Each row is a point on a landscape with many peaks, with its height.
From any point a climber steps to the highest of the 4 points nearest to it. It stops when none of these is higher. Distance is the straight distance between rows; heights are no part of it.
(186): [-43 -27  32 -33  44 -12 -19  14]  height 360
(420): [-10  -6  41 -32 -28  -1  -9 -14]  height 527
(223): [ 48  28 -60  50  -8  34  32   2]  height 684
(784): [ -8  -3  83 -91 -43 -30 -72 -15]  height 112
(735): [ -9 -17 -40  40  50   1  19  23]  height 621
(102): [  6   1   6  -3 -21  10  15 -15]  height 434
(495): [ 38  10 -79  77  37  18  24  22]  height 646
(89): [ 44  23 -70  60  11  29  28  10]  height 620
(422): [ 55  26 -90  88  32  28  20  21]  height 705
(816): [ 23  22  14 -10 -61  17  14 -31]  height 709
(235): [ 49  40 -50  41 -29  39  35  -5]  height 609
(853): [-43 -28  -6  14  69 -16   6  27]  height 699
(68): [  54   15 -104  115   59   14    7   40]  height 612
(10): [  4   6  66 -64 -65 -19 -41 -35]  height 16
(765): [-36 -19  39 -32  24 -10 -16   7]  height 305
(627): [ 43  58  -7  -5 -97  27  25 -32]  height 662
(365): [ 16  -8 -74  75  61  -1  20  32]  height 587
(138): [-24 -11  56 -57  -4 -10 -30 -11]  height 244
(96): [-13 -16 -21  20  39   1  20  17]  height 667
(550): [ 33  38  -3   0 -70  25  23 -29]  height 672
(188): [ -6 -12  -7  14  19   8  19   3]  height 622
(284): [ 24  -1 -64  63  38  15  24  20]  height 710
(647): [-36 -20  23 -20  27  -3  -6   5]  height 355
(776): [  37   51   14  -20 -116   14   11  -45]  height 696
(74): [-41 -17  57 -61  15 -15 -43   2]  height 256
(885): [-80 -32 -18  26 115 -31 -11  68]  height 392
(656): [  47   65    0   -9 -109   22   24  -39]  height 666
(766): [ 14  12  43 -38 -67  -3 -11 -30]  height 719
(483): [-35 -29 -26  27  72 -11  10  33]  height 613
(447): [-21 -19 -31  32  58  -5  14  27]  height 619
(573): [-58 -33 -22  22  92 -23   1  49]  height 400
(572): [ 12   4 -16  14  -6  15  22  -5]  height 473
(714): [-13 -11  17 -11   2   2   6  -6]  height 329
(508): [-16 -12  40 -40  -8  -4 -13 -11]  height 362
(56): [-18 -17  33 -28   8  -3  -5  -7]  height 693
(446): [ 17  21  26 -24 -71   5   4 -32]  height 728
(661): [-16  -5  72 -80 -28 -22 -55 -17]  height 179
(11): [ 11  -9 -57  57  49   7  26  24]  height 717
(71): [ 45  47 -14   6 -73  33  32 -26]  height 645
(99): [  5  -5 -34  30  26  10  20   6]  height 733
(163): [-29 -14  62 -63   1 -13 -39  -2]  height 236
(741): [-60 -33   8  -4  78 -16  -7  35]  height 795
(197): [-16 -10  74 -73 -19 -22 -52  -9]  height 200
(336): [ 27  22  -9   7 -45  21  25 -20]  height 597
(535): [ 10  -9 -47  46  30  13  27  15]  height 797
(276): [-10  -7  21 -24  -9   5   0 -12]  height 354
(571): [-43 -22  17 -15  46 -12  -4  14]  height 488
(410): [ 33  16 -40  36  -8  28  27  -4]  height 560
(113): [ -2   1  57 -48 -39  -9 -18 -22]  height 437
(175): [ 47  42 -32  15 -53  30  33 -17]  height 600
(129): [-11  -7  70 -68 -36 -22 -44 -22]  height 176
(16): [ 14  14  21 -18 -55  11   9 -31]  height 708
(792): [ 24  -1 -74  74  49   7  22  29]  height 641
(126): [-22 -11  67 -70  -5 -16 -45  -5]  height 221
(707): [-46 -36 -41  44  92 -22   9  47]  height 431
(771): [ 29  16 -29  21 -24  28  31 -11]  height 459
(579): [ 15   1 -44  39  19  14  29   3]  height 731
(783): [-28 -25 -52  56  84 -15  13  48]  height 493
(460): [-44 -21  50 -52  35 -12 -35  13]  height 284
(559): [  2 -18 -69  72  68  -3  18  36]  height 509
(711): [-13 -21 -43  46  61  -8  15  29]  height 594
(855): [  2 -23 -76  84  82 -14  12  48]  height 397
(363): [  24   34   41  -35 -106   -1  -11  -48]  height 715
(278): [-43 -27   8 -10  57  -8  -1  22]  height 588
(484): [  6   8  60 -58 -71 -16 -31 -38]  height 15
(326): [  4  -1  82 -91 -65 -37 -75 -29]  height 48
(384): [ 32  16 -55  45   1  27  32  -1]  height 610
(596): [-18  -6  65 -65 -24 -12 -35 -16]  height 199
(865): [  4  -1  14 -15 -27   6  11 -22]  height 528
(850): [-28 -28 -34  41  76  -8  17  35]  height 570
(370): [ 25  33  30 -23 -93   4   7 -39]  height 720
(778): [-65 -34 -27  29 103 -28  -1  56]  height 401
(455): [-27 -20  12  -5  29   0   6   4]  height 458
(697): [  6   8  65 -65 -73 -22 -48 -36]  height 18
(616): [  5   7  76 -76 -67 -25 -52 -34]  height 20
(55): [ 28  10 -55  50  13  19  31   7]  height 663
(73): [ 17  22  47 -42 -87  -6 -16 -47]  height 714
(208): [ 31  -2 -89  97  64   3  17  42]  height 483
(25): [  4   4  32 -32 -39   0  -3 -27]  height 661
(88): [ 15  13  66 -62 -85 -21 -40 -43]  height 17

Where does a climber stop that starts at each point below?
(571) | (741)
(326) | (56)
(855) | (535)
(129) | (56)
(707) | (535)
(175) | (446)
(495) | (535)
(420) | (446)
(113) | (446)
(102) | (446)
